Each row is a point on a tangle of strands that fork, close into loops and nearly touch. The rows are in no order.
In the rows, zero is written as 128.
Points whose rows are less than 128 apart are linked; no others are. Some points are linked to none.
k_378: [119 144 136 147  75 149 145 103 142  89 155 149 135 109 118 160 109 167
 144 175 134 141 138 110 147 118 112 163 121 139 142  66 151  99 120 165
  57  85 167  88 119  92 130 153 149 110 123 141 141]
k_769: [116 176 176 113  80 128 173  81 102  72 167 179 131 134 126 145 176 181
 169 161  89 146 135 150 165 113 114  99  98 150  95 110  97 133  77 147
 139  72 161 159  86 133 190 223 142 108 188 159 130]
k_655: [153 119 108 118 123 154 104 146 154 157  87 132 114 160 111 129  90 133
 134 105 128 130 134 126 144  94 120 110 112 126 155 151 124  73 143 142
  76 138 101 106 134 103 141  78  95 132 104 143 144]
k_474: [118  81 110  69 119 176  85 164 141 127 111 123  75 140  71 120 125  94
  88  96 135 104 103 109 163  86 114 158  93 128 180 152 128  76 172  87
  96 140 121 118 201  93  66  45 105  89  92 150 105]
k_134: [137 156 133 153 193  87 159 152 109 182 129 124 167 128 161 141 108 124
 184 132 112  94 132 158  77 216 155  79 158 143 110 142 107 190  54 106
 198 167 116 140 114 152 121 155 112 171 164 141 114]
k_629: [146 143 143 134 177  92 149 134 122 153 107  98 153 121 137 110 114 146
 171  94 103 134 138 120  80 209 147  65 139 116 139 108 137 159  72 126
 139 205 132 186 131 121 128 167 146 133 127 111 133]
k_371: [184 146 175 147 149 136 162 127 147 174 164 122 132 196 139 177  92 130
 149 134 124 172 160 111 103  83 103 126 129 129 118 104  92  98  66 200
 105  98  76 146 100 152 181 125 133 189 101 175 134]
k_91: [171 122 137 136 204 134 118 158 134 186 124  89 137 153 104 132  91 101
 118  80 133 158 137  89  91 109 134 127 118 113 146 118 116  83  97 137
 118 169  97 142 138 126 126  90 131 166  78 141 133]
k_411: [149 129 121 132 178 116 118 131 114 161 126 141 140 150 154 155 131 110
 144 148 146 108 131 158 103 129 137  92 133 146  79 178  96 160 111 133
 171 104  97 113  88 170 157 104 111 174 143 145 112]
k_495: [154 153 140 123 161 112 153 125 137 143 101 108 144 146 137 129  96 156
 180  99  87 157 143 118  80 175 132  76 128 116 153 118 113 148  71 146
 113 177 117 161 116 113 149 154 137 138 117 123 159]
k_992: [131 118 143 131  72 140 123 106 151 123 146 144 109 171 118 156 111 120
 125 152 126 134 140 123 172  48 107 138  94 138 122 140 122 101 146 175
  92  67 105  75 107 125 157  97 126 148 122 155 127]
k_113: [155 102 127 103 160 150 104 141 151 176  91 114 106 181 102 124  94 116
 127  81 110 131 126 107 132  91 127  98  99 118 159 167 120  73 128 128
 100 147  73 125 155 115 136  63  94 138  85 147 137]
k_551: [ 99 178 161 119  79 145 179  80 125  67 159 174 139 101 132 124 172 199
 160 170  89 132 123 150 151 145 113 118 117 138 104  95 117 133  90 146
 120  75 168 150 109 120 175 222 135  90 184 158 140]
k_240: [152 160 169 127 142 121 172 100 109 131 170 155 140 150 142 162 138 155
 168 163 117 149 148 139  99 117 117  96 124 137  93 104  95 153  60 170
 136  79 124 169  82 150 199 192 136 156 156 167 127]
k_440: [ 98 113 116 126  72 141 108 123 143 104  99 112 115 110 119 131 114 130
 111 126 146 142 127 109 142 141 121 189 129 142 182  88 163 100 149 120
  73 153 181  99 169  91  68 104 157  91  85 100 139]
k_195: [ 91 182 136 123  79 150 171  83 132  77 127 161 130  85 148 122 158 204
 165 165  96 120 121 163 138 175 115 113 143 135 109 110 134 143 105 129
 100  95 164 147 112 121 176 210 123  84 189 142 145]
k_895: [121 140 110 128 100 114 119 113 114 116 130 157 133 116 160 130 158 143
 138 148 137  98 127 172 140 131 136  86 160 142  80 158 104 172 138 109
 161  89 116 119  85 175 168 147  97 132 198 121 147]
k_706: [104 139 132 121 112  97 142 105 135 122  75 120 128 130 156  85 143 158
 155  67  67 163 135 119 129 199 141  92 125 106 156 116 141 170 124 113
 143 189 149 188 157 114 130 186 162 121 118  82 147]
k_962: [159 150 179 134 124 140 175 117 109 108 187 145 137 110 109 165 144 168
 155 198 137 126 141 134 132  97 103 105 100 145 100  89 142  77  91 190
  81  78 141 151  74 101 192 194 123 110 162 186 120]
k_930: [105 113 127  88 101 106 130 118 146 132  70  98 113 149 120  79 128 117
 120  53  76 149 133  86 123 146 143 103 103 110 180 117 162  98 129 122
 112 183 125 179 166  89  95 130 161 118  77  96 149]
k_279: [ 82  96 105  78  90 120 106  98 147  74 123 128  71 149 114 103 121 111
  69 103 119 146 104 117 186 101 140 197 109 111 179 148 138 149 182  94
 142 125 148 105 196 101  71  83 149  77  79 136 120]
k_345: [113 118 105 129 111 129 121 108 136 100 110 143 117 116 126 133 116 136
 121 133 139 129 132 140 147 111 122 143 126 128 134 133 124 141 153 128
 105 116 145  89 122 134 136 114 133 110 127 124 149]
k_832: [115 131 157 123 211  76 147 159 106 170 117 115 161 125 138 112 130  93
 121  90 122 119 123 109  67 195 175 106 146 118 130 123 131 174 110 110
 215 191 117 161 161 154  84 147 156 173 126  98  92]
k_666: [134 147 120 129 154 101 123 130 101 161 131 147 143 143 174 146 140 129
 162 144 134  92 121 177 108 155 138  73 157 158  70 184  94 183  92 113
 185 108 103 111  86 176 153 129  94 175 180 141 118]
k_558: [104 138 134 157  97 114 160 106  94  76 161 135 132  83 164 114 172 168
 125 171 143 100 129 146 119 139 133 157 164 105  82 118 139 169 114 103
 165  67 137 107  99 159 151 188 126 102 207 100 167]
k_390: [125 182 147 109 104 106 138  96 108 130 128 169 142 158 178 143 151 142
 180 127  87 111 121 139 121 156 112  91 157 150  91 157  71 209  72 107
 194  92 116 141  95 170 171 184 129 162 194 115 129]
k_239: [103 158 116 141 160  96 120 188 100 180 130 109 146  88 121  92 146 108
 125  95 114  77 126 160 108 208 171  53 169 132 115 155 170 141 123  82
 182 206 141 180 140 154  74 130 132 154 168 112 120]
k_430: [144 106  73 152 155 166  76 197 126 171 105 113 130  94 104 113 137  96
 116 139 166 106 107 150 140 132 122 101 117 141 122 156 132  64 172 106
  88 175 144 111 124  99 100  75  91 120 120 132 105]
k_548: [112 129 139 117 201  95 126 150 100 162 108 113 149 126 128 111 132 106
 127  88 124 116 127 124  89 175 167  94 153 122 123 144 135 168 112  92
 197 179 123 150 152 161 100 126 144 156 135 106 116]
k_898: [168 139 148 177 105 176 136 154 149 154 164 116 137 134 116 171 105 140
 153 181 140 119 152  98 136  80  95 138 103 137 128  99 125  43 107 191
  44  99  99  93  92  86 169 118  96 141 114 156 119]
k_190: [ 86  95 118  81 132 121 109 112 112  85 110 109  88 125 115  88 157  93
  66 106 124 129 118 104 160 101 142 185 115  90 158 144 152 152 189  82
 164 152 154 137 187 122  68  96 150  83  85 115 109]
k_697: [135 100 100  85 110 137  96 107 158 137 107 152  88 184 119 134 100 117
 108  98 120 127 115 135 171  74 109 129 101 128 154 188 109 127 167 142
 122  97  89 107 146 131 148  62  98 127 105 161 123]
k_324: [116 144 104 169 149 114 133 133  92 131 134 106 141  71 150 117 131 161
 139 146 134  92 126 156 113 183 143 101 161 111 106 122 157 158 129 100
 148 146 156 135 116 145 137 159 107 113 187 101 153]
k_707: [139 155 183 115  58 141 156 108 146 100 156 160 113 168 112 161 144 164
 160 158 106 139 154 147 187  73 111  88  82 164 118 118 105  76 103 199
  89  84 134 128  76 102 182 172 130 135 160 177 118]
k_940: [ 98 103 132  91 163 145 103 157 117 130 115  93 112 121  73  97 132  73
  84  91 129 127 126  66 129 103 133 163  95 111 161 115 150  77 172  96
 106 172 134 155 176 103  63  85 154 101  69 106 109]
k_764: [157 132 121 143 202 118 122 133 132 187 118 121 147 164 153 162 125 102
 155 136 144 117 134 167  92 137 136 100 132 145  91 170  91 142  91 145
 157 126  84 111  97 168 158  98 114 182 119 175  98]
k_653: [133 109 123 119  36 148  93 113 163  84 144 146 109 119 101 164 135 127
 112 172 181 120 100 139 168 101  93 186 136 185 131 136 124 110 152 141
  89  77 138  39 133 106  92  65 120 109 108 132 114]
k_41: [143 161 125 107 102 120 131 111 138 134 119 166 128 150 152 140 146 148
 169 136 109 121 141 164 132 123 104  58 127 165 101 166  90 145 115 156
 115 102 121 143  73 146 188 157 101 144 167 151 128]
k_683: [156 113 135 142 143 114 138  97 123 124 173 129 127 159 131 149 109 104
  90 139 136 180 138 105 120  65 127 181 133  95 118 113 116 173 143 150
 156  73 115 122 120 160 149 120 155 159  99 134 138]
k_798: [148  97  71 166 153 174  72 188 126 159 123 121 131  82 109 131 145 106
 121 174 180 101 104 159 148 129 112 127 108 146 103 163 124  72 183 110
  91 137 140  87 108 102 105  79  80 123 129 124  83]
k_590: [165 122 158 152 217  86 162 151 132 177 147 133 174 122 172 139  82 119
 139 110 135 156 137 125  41 194 148 154 152 128 136  82  98 176  73 147
 204 161 109 175 141 146 109 187 134 165 121 131 100]
k_432: [126 127 127 133 115 118 139 120 138 115  88 117 128 132 128 108 105 156
 141 100 102 160 142 109 124 144 142 136 122 103 169  92 154 121 125 138
  92 160 144 149 148  98 122 142 158 110  99 107 157]
k_31: [107 142 128 156 154 100 141 138  94 133 109 103 142  83 155 101 133 152
 131 109 115 117 137 132 106 197 149 117 161  98 134 111 156 169 131  99
 158 177 153 164 137 144 130 175 140 123 165  89 147]
k_168: [125 112 100 135 143 128 114 133 113 133 100 124 136 106 128 126 123 130
 120 127 151 113 131 150 133 134 134 112 141 123 125 135 130 136 156 107
 118 144 143 104 117 145 127 115 118 120 143 121 145]
k_753: [137 102 150 150  73 138 111 103 124  68 195 134 140 110 106 155 152 112
 108 205 186 117 141 135 163  62 111 180 126 171 100 123 128 114 148 132
 120  56 128  49  98 136 115 117 138 113 129 133 126]
k_8: [125 115 162 149  46 124 130  97 149  72 193 137 130 154 105 159 132 116
 106 180 150 144 138 122 181  42 102 174 108 156 115 103 126 115 138 160
 117  46 138  56 112 113 116 119 150 128 120 150 128]
k_622: [135 165 186 114 107 127 183  90  83  92 179 170 134 142 130 152 164 167
 168 166 101 145 136 145 138 123 116 103 116 145  80 107 106 148  53 149
 161  67 149 183  85 143 206 228 129 126 190 157 132]
k_158: [140 124 104 126 184 124 104 148 117 171 102 118 141 132 123 131 110 125
 137 111 135 120 126 147 105 146 137  72 131 122 119 153 116 133 126 116
 135 163 123 127 120 141 133 103 116 144 126 140 120]
k_817: [102 117 125 127 211 133 102 189  94 146 142  90 144  80  99  90 154  64
  82 116 154 109 114  89 113 117 151 156 128  94 116 107 152 104 175  90
 154 192 153 169 152 133  74 109 156 125 101  88  95]
k_813: [107 114 146 136 171 106 128 162  90 127 129 103 137  95 121  88 155  88
  84 109 151 135 130  76 106 136 151 166 135  83 147  93 163 130 179 105
 151 191 156 182 162 135  84 144 173 127 102  71 101]
k_720: [150 100 131 128 189 125 124 116 109 144 146 121 127 158 121 151 112  90
  88 130 146 149 127 121 114  76 136 165 133 105 106 140 111 167 142 130
 175 101  96 114 124 177 139  80 146 161  96 136 119]
k_914: [140 109 127 116 156 121 122 103 137 149 131 117 111 178 102 141  88 105
 103 100  99 167 134  97 137  78 125 153 106  95 151 131 126 137 143 138
 131 113 102 113 149 128 133  90 146 148  72 150 138]
k_14: [156 142 114 113  97 133 123 131 159 144 104 158 118 141 147 143 145 145
 164 147 131 108 142 174 139 121  99  46 122 167 103 181  90 109 126 180
  96 108 105 129  64 127 191 141  78 139 161 155 109]
k_510: [130 129 146 144  55 125 149  91 155  90 181 143 134 173 118 148 124 119
 115 149 125 147 139 119 170  50 122 160 101 136 125  95 122 122 130 179
 106  50 140  82 107 122 144 123 161 139 118 163 136]
k_451: [117 163 122 108  90 127 151  92 136 101 122 164 131 142 155 131 135 167
 161 147 102 140 138 150 146 125 117  83 133 137 102 133  99 155 115 141
 117  93 134 129  93 143 181 173 126 126 161 133 149]
k_805: [112 126 111 128  71 127 124  86 149  87 126 151 121 137 135 140 117 139
 119 146 134 133 134 137 162  95 127 143 135 132 129 118 125 144 148 142
 100  78 145  85 118 131 133 125 146 110 126 125 150]
k_160: [ 74 104 137  69 140 132 115 144 105 107 114 102 102 102  84  84 166  70
  63 112 133 106 119  82 134  98 131 174 113  95 151 132 151 116 194  85
 134 172 154 171 188 120  49  86 164  90  83 104  90]
k_354: [131 162 138 120 122 105 132 116  96 146 137 157 145 150 174 145 145 131
 177 143 111  90 119 160 111 162 132  82 158 157  76 164  77 202  80 108
 195  93 106 128  86 179 162 163 105 173 201 128 122]
k_578: [138 126 121 110  18 151  93 118 183  99 126 170  98 142 110 169 126 141
 130 148 168 118 103 138 171  91  94 160 130 184 150 134 128  90 141 168
  71  80 123  54 123 105 112  88 111 118 121 139 105]
k_644: [156  99 132 149 195 122 123 148 113 148 157  99 132 128 110 131  99  87
  78 115 145 186 127  78 102  95 129 200 129  86 146  88 132 131 168 132
 144 141 132 153 165 136 109 123 152 153  77  98 119]
k_606: [127 122 148  85 160 111 119 132 145 154  87  94 125 160  94  90 113 105
 119  48  94 151 141  68  85 123 144 101 107 108 163 129 149  90 112 118
 123 188  90 174 167 104  97 105 151 137  72 117 140]
k_539: [130 121 150 113 212 104 122 165 118 156 132  94 156 112 105 107 125  75
 105  77 139 149 133  69  67 143 150 130 124 100 133 102 145 106 135 127
 152 198 122 186 151 123  89 117 169 158  80 103 107]
k_598: [100 104 108  92 105 138 111 108 145 109 120 122  79 177 103 127 101 115
  94  97 104 138 119  96 171  86 132 180  96 102 184 140 144 124 166 115
 124 115 133 102 188  99  85  72 133 100  68 148 129]
k_743: [166 149 157 124 165 119 161 116 148 162 131 128 138 180 150 161  94 135
 168 118 105 173 144 117  88 126 117 107 128 128 128 114  93 146  55 175
 119 119  91 140 103 140 175 142 137 172 100 158 147]
k_276: [139 107 102 116  71 156 104 126 165 127  99 147 109 145 120 144  98 139
 123 133 150 120 123 137 160  97 106 140 116 153 160 132 123  86 156 150
  60 105 120  74 135 100 124  78 101 117 115 144 129]
k_926: [122 149 128 135 177  94 132 138 100 172 110 132 146 135 148 132 117 125
 160 107 106 109 124 146  97 194 155  81 158 134 113 146 110 201  91  94
 197 155 124 134 127 165 116 145 122 159 159 114 122]
k_79: [159 156 157 116 177 116 164 120 142 165 125 120 148 159 139 155 102 143
 195 117 106 157 145 129  72 159 123  89 131 132 132 128  89 147  46 166
 115 145 102 150  98 127 171 144 126 153 111 152 147]
k_889: [160 133 146 147 214  97 171 140 134 166 147 124 163 128 165 151  86 132
 169 126 123 149 140 130  43 194 137 127 147 132 130  94 103 179  47 138
 174 151 113 164 124 143 140 184 132 162 132 144 110]
k_596: [122 115 144 134 174 105 131 145 112 137 114  95 147 110 119  93 133 107
 116  89 128 154 141  84  92 148 151 136 123  91 160  83 158 121 154 133
 128 195 143 187 151 117 104 148 171 125  97  82 122]
k_266: [ 79 118 130 157 114 108 138 145  80  94 108  97 102  87 161  68 180 132
  80 110 139  97 116 134 142 153 160 176 172  92 128 146 165 173 169  63
 198 153 143 124 151 160  86 142 133 107 176  65 145]
k_37: [151 111 146 131 218 116 119 160 113 160 150  99 138 131 106 134 105  88
  91  95 150 168 131  83  82 108 140 168 124  96 139  86 127 130 142 131
 149 171 121 159 158 140 108 118 157 160  81 110 106]
k_395: [137  98 109 144 155 141 109 139 101  98 152 121 129 110 129 129 147 109
  97 173 170 110 119 148 140  72 139 176 136 115  85 163 122 155 165  88
 174  91 114  86  99 171 123  81 107 117 129 107 139]
k_292: [125 129  74 198 169 131 107 160  82 140 180 112 152  64 156 122 142 141
 133 209 164  76 102 164 115 159 129 103 148 118  66 129 161 116 130 103
 140 112 140 109  66 137 139 138  92 131 179 140 122]
k_144: [127 106 136  84 165 124 113 128 131 145 103 104 109 170  92 106  99 100
 106  59  97 151 131  71 112  94 140 123 101  99 174 127 145  93 130 120
 129 160  96 147 179 116 102  84 142 134  60 121 135]
k_736: [ 99 138 154 135 126  87 150 135 115 139  99  99 142 101 151  70 156 138
 144  76  79 120 140 119 107 230 147  81 143 111 148 121 165 161 119 112
 154 221 137 210 160 125 113 189 162 133 136  80 128]
k_888: [104 145 131 140  76 118 139  96 108  78 146 153 128 104 165 115 172 149
 130 149 127 103 124 160 140 117 141 133 162 128  78 141 111 171 111 104
 173  71 120 102  91 172 161 172 117 112 210 103 163]
k_112: [149 135 140 145  78 157 134 134 152 121 134 142 123 141 121 165 107 163
 156 164 136 123 152 115 145  92  97 128 105 155 134 108 129  59 114 186
  48  97 119  90  95  86 150 123 108 125 125 152 132]
k_121: [104 115 112 115  40 145  95 102 158  59 139 141  93  99 123 156 142 122
  94 164 193 123  97 147 173 116 105 210 154 181 142 144 139 149 153 104
 110  98 157  46 159 124  68  70 134  94 101 121 117]
k_618: [130 177 161 122 130 114 186  95 125 118 137 162 153 140 166 138 138 172
 194 136  62 164 128 113  90 182 118 113 131 109 111 112 104 202  53 133
 158 113 145 189 120 141 183 222 147 134 144 118 135]
k_545: [106 126 126 118  43 115 124  70 152  62 148 168 116 134 131 135 150 143
 123 159 135 133 133 160 180  81 127 142 126 156 115 127 120 149 135 144
 128  60 136  83 112 132 138 142 146 111 143 132 143]
k_418: [147  82 101  91 152 174  86 154 141 144 113 132  78 152  78 132 126  96
  83 106 142 104  97 140 160  76 110 139  87 123 153 190 114  95 189  97
 120 132  95 111 166 118 102  40  82 109 105 156  95]
k_94: [113 147 160 138 161  87 150 142 113 150 120  89 164  94 133  87 136 133
 157  85  98 117 140 116  71 231 156  73 146 120 138 112 167 149  97 116
 156 229 134 205 147 117 108 179 159 133 135  92 120]
k_423: [130 146 173 121  54 122 139  84 137  82 168 160 114 160 115 150 151 154
 144 160 119 150 150 158 193  63 115 108  84 172 112 114 107  99 111 184
 119  67 135 116  85 118 170 175 139 128 172 168 122]
k_64: [120 130 144 113  34 116 121  77 149  74 162 175 123 149 127 143 162 140
 133 152 130 131 138 164 195  62 125 124 108 173 110 140 110 121 131 174
 129  54 131  97  91 126 151 157 143 123 162 145 130]
k_599: [100 151 110 112  78 111 135  79 140  93 121 166 126 140 169 119 141 155
 145 122  90 146 128 140 157 132 128 115 140 128 108 130 100 186 120 122
 144  95 140 128 121 149 169 179 145 121 164 111 151]
k_537: [150 167 158 140 188  97 187 139 119 164 151 139 178 125 171 147  97 143
 191 146 102 116 130 137  57 215 131 105 148 136 113 112  95 200  32 134
 185 135 127 163 117 152 146 192 116 152 158 146 109]
k_361: [140 137 161 149  91 152 149 101 124  78 187 146 142 108 116 163 138 158
 138 202 150 130 143 127 142  99 103 139 107 155 120  69 143  81 110 176
  70  75 153 105  99  97 151 176 138 115 150 165 132]
k_667: [111 153 100 166  98 139 151 129 106 109 135 125 135  57 161 110 150 173
 138 178 142  74 116 183 132 182 121 104 167 131  96 124 162 145 132 102
 119 113 152 116 105 136 150 170  98  92 210 125 153]
k_473: [141 125 101 121 102 118 109 128 125 125 118 165 128 138 155 122 158 122
 136 148 146 101 126 188 138 119 123  74 158 155  85 192 100 161 156 133
 161  94 103 110  79 169 168 122  86 142 176 131 114]
k_436: [157  99 110 130 101 165  90 135 159 146 114 141  98 156 110 144 123 111
 105 141 162  99 121 145 162  67  87 140  99 139 114 189 112  89 173 164
  95  87  88  81 111 116 142  56  76 126 110 149  91]
k_779: [ 95 104  99 127  80 131 122 118 133  71 101 136 107  86 148 102 145 130
  91 141 163 112 113 159 160 132 137 179 164 152 134 145 142 160 171  81
 142 112 151  84 144 148  99 112 119  90 152 103 149]
k_460: [146 130 119  91 162 111 112 118 131 159  88 115 126 165 117 118 100 117
 133  76 104 142 136 116 115 137 141  80 115 123 148 152 122 134 122 120
 130 163 108 140 138 134 132 103 130 146  99 133 146]
k_482: [164 127 137 112 196 131 113 140 143 190 100  98 131 179 112 136  95  97
 137  75 118 144 134 112  95 124 135 101 119 130 151 160 110  97  84 127
 130 166  75 132 142 137 129  75 114 168  77 159 130]
k_23: [123 104 116  96 142 122 112 113 133 129 119 115 101 172 102 118  97 109
  96  91 104 156 124  83 146  93 135 152 111  91 166 133 141 128 155 112
 130 124 123 119 175 110 105  89 146 123  72 131 131]
k_311: [150 119  76 127 109 132 111 147 150 144  99 161 124 129 145 129 150 133
 139 142 155 105 125 187 136 139 109  69 143 157 100 186 106 131 162 144
 121 115 113 127  83 144 164 122  70 135 164 144 117]
k_366: [104 144 114 114 106 109 137  97 150 118  71 127 122 134 151  99 126 162
 155  81  74 164 133 131 136 175 140  96 128 108 160 118 128 157 128 120
 118 158 151 159 144 108 137 165 151 116 122  98 161]
k_408: [165 107  88 138 177 154  86 186 145 197  91 119 109 145 105 123 145 100
 125 107 145 112 101 161 122 116 117  82 101 121 112 198 119  71 147 118
 125 164  95 126 125 126 115  58  76 153  98 160  82]
k_741: [151 161 167 133 127 140 164 109 112 116 163 142 133 130 127 156 141 165
 168 183 125 131 148 145 129 110 114  89 108 140 101 104 112 105  81 180
  95  86 137 156  71 127 199 185 128 130 155 177 132]
k_853: [139  96 125 157 124 115 147 101 120  99 163 127 127 146 127 140 107 108
  86 150 134 180 133  97 132  78 133 208 130  87 124  99 135 174 158 139
 150  89 139 115 143 140 124 133 157 135  91 104 142]
k_665: [115  83  96  67  69 167  86 150 169 114 107 148  69 143  90 129 117 112
  85  83 145 116  92 123 167 114 110 165 114 156 213 142 139  73 169  99
 105 129 121 109 202  88  64  41  92  85  95 159 103]
k_188: [ 97 143 133 159  99 114 165  93 110  83 137 146 132  97 168 113 159 172
 139 151 108 133 129 131 121 157 134 154 149  92 108  96 143 185 114 118
 151  97 156 140 127 140 158 198 147 111 182  94 158]
k_702: [160  82 102 118 105 187  84 166 169 163 101 144  93 159  93 142 112 104
 107 122 152 102 108 140 164  84  92 151  95 136 150 187 116  70 178 135
  99 105  87  86 153  96 120  45  63 113 110 153  82]
k_532: [150 101 134 130  94 151 106 114 146 132 143 140 109 161 104 155 124 109
 104 158 155 104 131 129 175  48  96 159  95 150 107 172 110  97 166 164
 101  71  93  64 109 132 138  70 110 133 109 153 100]
k_686: [ 95 135 110  94 198 142  97 194 114 163 130  88 147  90  74  84 159  64
  92 104 147  93 105 100 104 130 147 109 119 115 108 136 152  77 163  82
 139 200 144 187 153 128  59  76 150 140 100 116  96]
k_249: [134  95 124 154 108 145 110 121 116  79 172 133 135 100 122 148 151 100
  99 193 184 111 135 145 148  69 115 185 133 146  90 143 120 135 168 119
 132  75 126  58 101 146 119  99 122 108 126 119 134]
k_793: [ 87 156 120 152  85 145 169 103 119  89 124 140 127  53 165 107 146 200
 138 160 119  91 113 179 130 203 117 126 161 136 114 110 158 157 127 114
 111 124 168 130 134 127 155 189 118  74 204 134 155]
k_637: [145 119 132 133 142 124 140 109 144 141 151 119 125 195 125 150  81 110
 100 114 100 186 134  93 128  78 121 167 115  87 144 105 118 151 131 157
 137  86 107 126 144 138 141 106 156 160  74 146 139]
k_278: [140 118 151 141 231  80 152 167 123 178 138 124 175 128 151 126 106  99
 124  95 142 135 127 115  60 189 168 145 149 125 129 105 116 171  95 117
 222 169 113 160 157 151  83 161 144 184 128 114  93]
k_396: [ 99 103 117 108  74 137 105 130 148 115  81 115 103 126 104 116 108 118
 109  98 128 138 120 103 149 130 130 185 122 140 196 103 160  92 159 113
  83 149 152 109 176  83  58  88 148  99  87 123 136]
k_756: [119 144 125 137  66 155 133 113 151  94 118 133 128  99 124 161 109 171
 148 159 139 135 127 123 134 157 106 165 130 149 159  71 159  88 123 151
  44 113 162  83 130  82 113 122 146 102 116 131 146]
k_138: [ 81 104 108 133  95 128 127 139 109  97  92 115 101  79 154  82 164 130
  74 113 147  95 115 157 147 152 147 162 175 123 142 150 160 163 174  59
 175 152 151 112 160 157  80 130 127  88 166  86 145]
k_766: [ 73 146 110 131  66 118 149  67 150  69 115 162 124 117 177 103 156 171
 139 131  95 148 128 148 165 144 135 145 141 116 116 124 123 180 119 120
 144  87 167 121 137 130 150 184 153 105 159  97 160]
k_877: [101 159 132 155 153  82 136 172  88 173 139 102 131  91 140  94 152 129
 123  94 111  74 117 148 100 224 168  84 174 109 124 152 171 167 120  77
 200 192 135 176 142 150  83 160 136 145 187  83 126]
k_462: [115 117 151  89 182 133 112 164 116 162 128  77 140 121  76  94 135  75
  90  80 129 134 127  52  90 108 137 141 101  98 149 112 149  66 153 113
 125 188 111 184 170 110  75  88 163 129  69  98 114]
k_789: [ 99 111 117  89  89 119 123 114 153 119  82 109 106 168 113  93 111 126
 121  56  82 157 140  83 144 129 146 126 105 107 200 106 161  86 138 126
  95 154 128 155 180  79  86 115 149 105  66 110 149]
k_708: [112 124 124 141 109 137 128 118 137 107  92 107 129 100 127 115 101 138
 133 124 124 146 139  97 127 156 127 169 123 120 180  69 170  97 143 133
  65 168 170 129 149  81  94 138 164  91 102 111 146]
k_694: [168 138 145 184 121 177 141 154 145 158 152 111 144 148 125 157  72 141
 148 145 119 143 153  75 134  92 108 154 107 125 147  90 130  44 103 172
  45 125  91 109 124  84 147 105 101 136  99 138 159]
k_405: [ 95 144 138 175 150  95 145 158  85 153 126  84 132  71 150  98 147 146
 117 111 115  82 118 135 105 214 163 111 167  96 127 114 180 160 128  88
 173 191 143 177 148 146 113 178 142 128 181  81 141]
k_380: [105 113  98 124  56 140 108 104 147  64 118 152 111  81 140 127 150 136
 100 158 185 110 109 163 162 137 119 186 163 170 132 138 135 150 164 100
 120 109 159  63 140 142  98 101 119  84 139 116 135]
k_141: [160 132 123 158 218 121 132 161 123 168 153  74 162  97 124 132  90 121
 146 108 147 156 133 105  57 165 143 119 132 112 132  82 134 104  86 142
 121 192 124 168 119 108 131 145 131 142 106 134 129]
k_397: [175 126 130 161 187 154 116 166 136 191 138  91 139 152 107 145  89 117
 137 107 135 144 140  95 108 103 126 126 115 112 134 120 110  53 100 148
  86 159  86 120 117 108 145  84 107 157  83 135 142]
k_973: [ 99 103  84 106 106 140 110 152 128 122  85 130 116  92 113  93 145 112
  85 105 160 106 112 164 158 152 132 125 150 155 156 143 142 124 191  78
 129 169 156 128 156 135  87  94 109  88 143 125 130]
k_970: [143 103 122 139 185 125 119 123  96 129 150 129 136 139 138 144 128  99
 100 143 156 126 116 143 119  87 148 150 137 113  82 164 115 173 136 108
 198  97 106 109 107 188 137  88 121 155 125 124 124]
k_834: [106 129  94 119 167 147  93 200 111 159 124  96 145  83  88  84 154  73
  96 113 145  95 116 130 116 149 138  92 123 129 121 136 154  73 176  80
 115 202 160 167 144 120  64  84 133 120 123 115 109]
k_499: [116 123 106 110 138 107 115 101 112 125 104 147 121 145 145 124 135 118
 123 111 115 134 120 146 138 126 145 115 151 119 106 166 105 197 140  91
 185 116 112 118 127 175 142 122 121 133 145 117 145]
k_614: [131 104  77 118 149 165  89 199 134 167 110 109 135  97  86  97 142  86
 101 104 157 103 107 147 133 145 125  86 116 144 142 151 141  55 172  89
  92 181 143 139 148 104  87  70  95 113 120 132 107]
k_947: [142  99 130 150 146 105 134 116 113 117 137 118 125 134 132 119 117 113
  90 117 134 178 132  89 123 108 151 191 126  72 143  90 143 167 166 129
 139 128 148 142 158 132 111 136 162 128  81  88 132]
k_783: [ 96 172 118 108  83 110 133  72 128 101 130 167 132 147 187 122 149 153
 163 117  68 139 122 132 148 147 119 108 146 124  93 149  88 204  92 101
 177  88 138 150 113 155 167 188 140 135 178  93 151]
k_530: [125 144 132 155 102 158 128 132 132 106 118 110 132  92 124 153 100 163
 152 160 136 137 134 101 126 172 108 182 127 133 171  50 168  75 124 145
  44 152 170 107 143  67  98 133 144  90 117 111 147]
k_86: [148 156 146 126  81 150 146 120 162 111 127 160 119 144 129 154 113 172
 166 154 112 133 145 129 144  98 115  99 100 150 135 112 118  76 112 188
  63  91 122 111  90  96 171 146 114 129 134 163 138]
k_786: [179 122 134 180 156 179 108 172 145 185 129  91 138 148 111 149  82 114
 148 121 123 122 140  84 131  86 121 142 107 120 133 124 122  25  96 149
  62 156  76 107 134  89 150  74  77 146  84 137 136]
k_576: [149  91  82 170 116 171  70 167 137 134 137 133 132  77 112 149 158 107
 125 204 201  95 120 165 149 124  98 147 127 159  88 164 129  79 176 135
  84 104 138  66  92 100 109  92  80 117 133 123  82]
k_916: [140 183 161 116 152 140 197 110 109 109 164 140 156  93 132 145 138 188
 183 180  89 130 115 134  97 166 114  92 135 128  93 104 133 136  65 154
 107 107 146 178  86 125 209 205 104  89 158 165 131]

A piece is all that can be reached along the links. How many separate loops has the piece of each point below (a circle has one, a figure eight two, a Y none), and how many tips (points with one link)?
k_853 | loops 1, tips 3
k_766 | loops 1, tips 1
k_366 | loops 0, tips 3
k_91 | loops 1, tips 1

A fork is a point with three links, a tip a point with one. Leave the first point through the second and follow the links. Name the first fork or tip that comes.
k_992, k_532 | k_665
k_622, k_769 | k_239
k_898, k_112 | k_482
k_473, k_311 | k_599
k_495, k_629 | k_708
k_813, k_817 | k_576
k_390, k_354 | k_764
k_121, k_380 | k_266
k_432, k_366 | k_371

How many points has the smallest loop of links through each point below? Write - if it is on no loop.
k_707 | 17
k_940 | 15
k_451 | 11
k_779 | -
k_590 | 8

Name the points in between on the shortest way along the links from the first point to the second, in order.
k_436, k_970 | k_532 > k_992 > k_510 > k_8 > k_753 > k_249 > k_395
k_440, k_378 | k_708 > k_530 > k_756
k_276, k_380 | k_578 > k_653 > k_121
k_736, k_371 | k_94 > k_629 > k_495 > k_79 > k_743
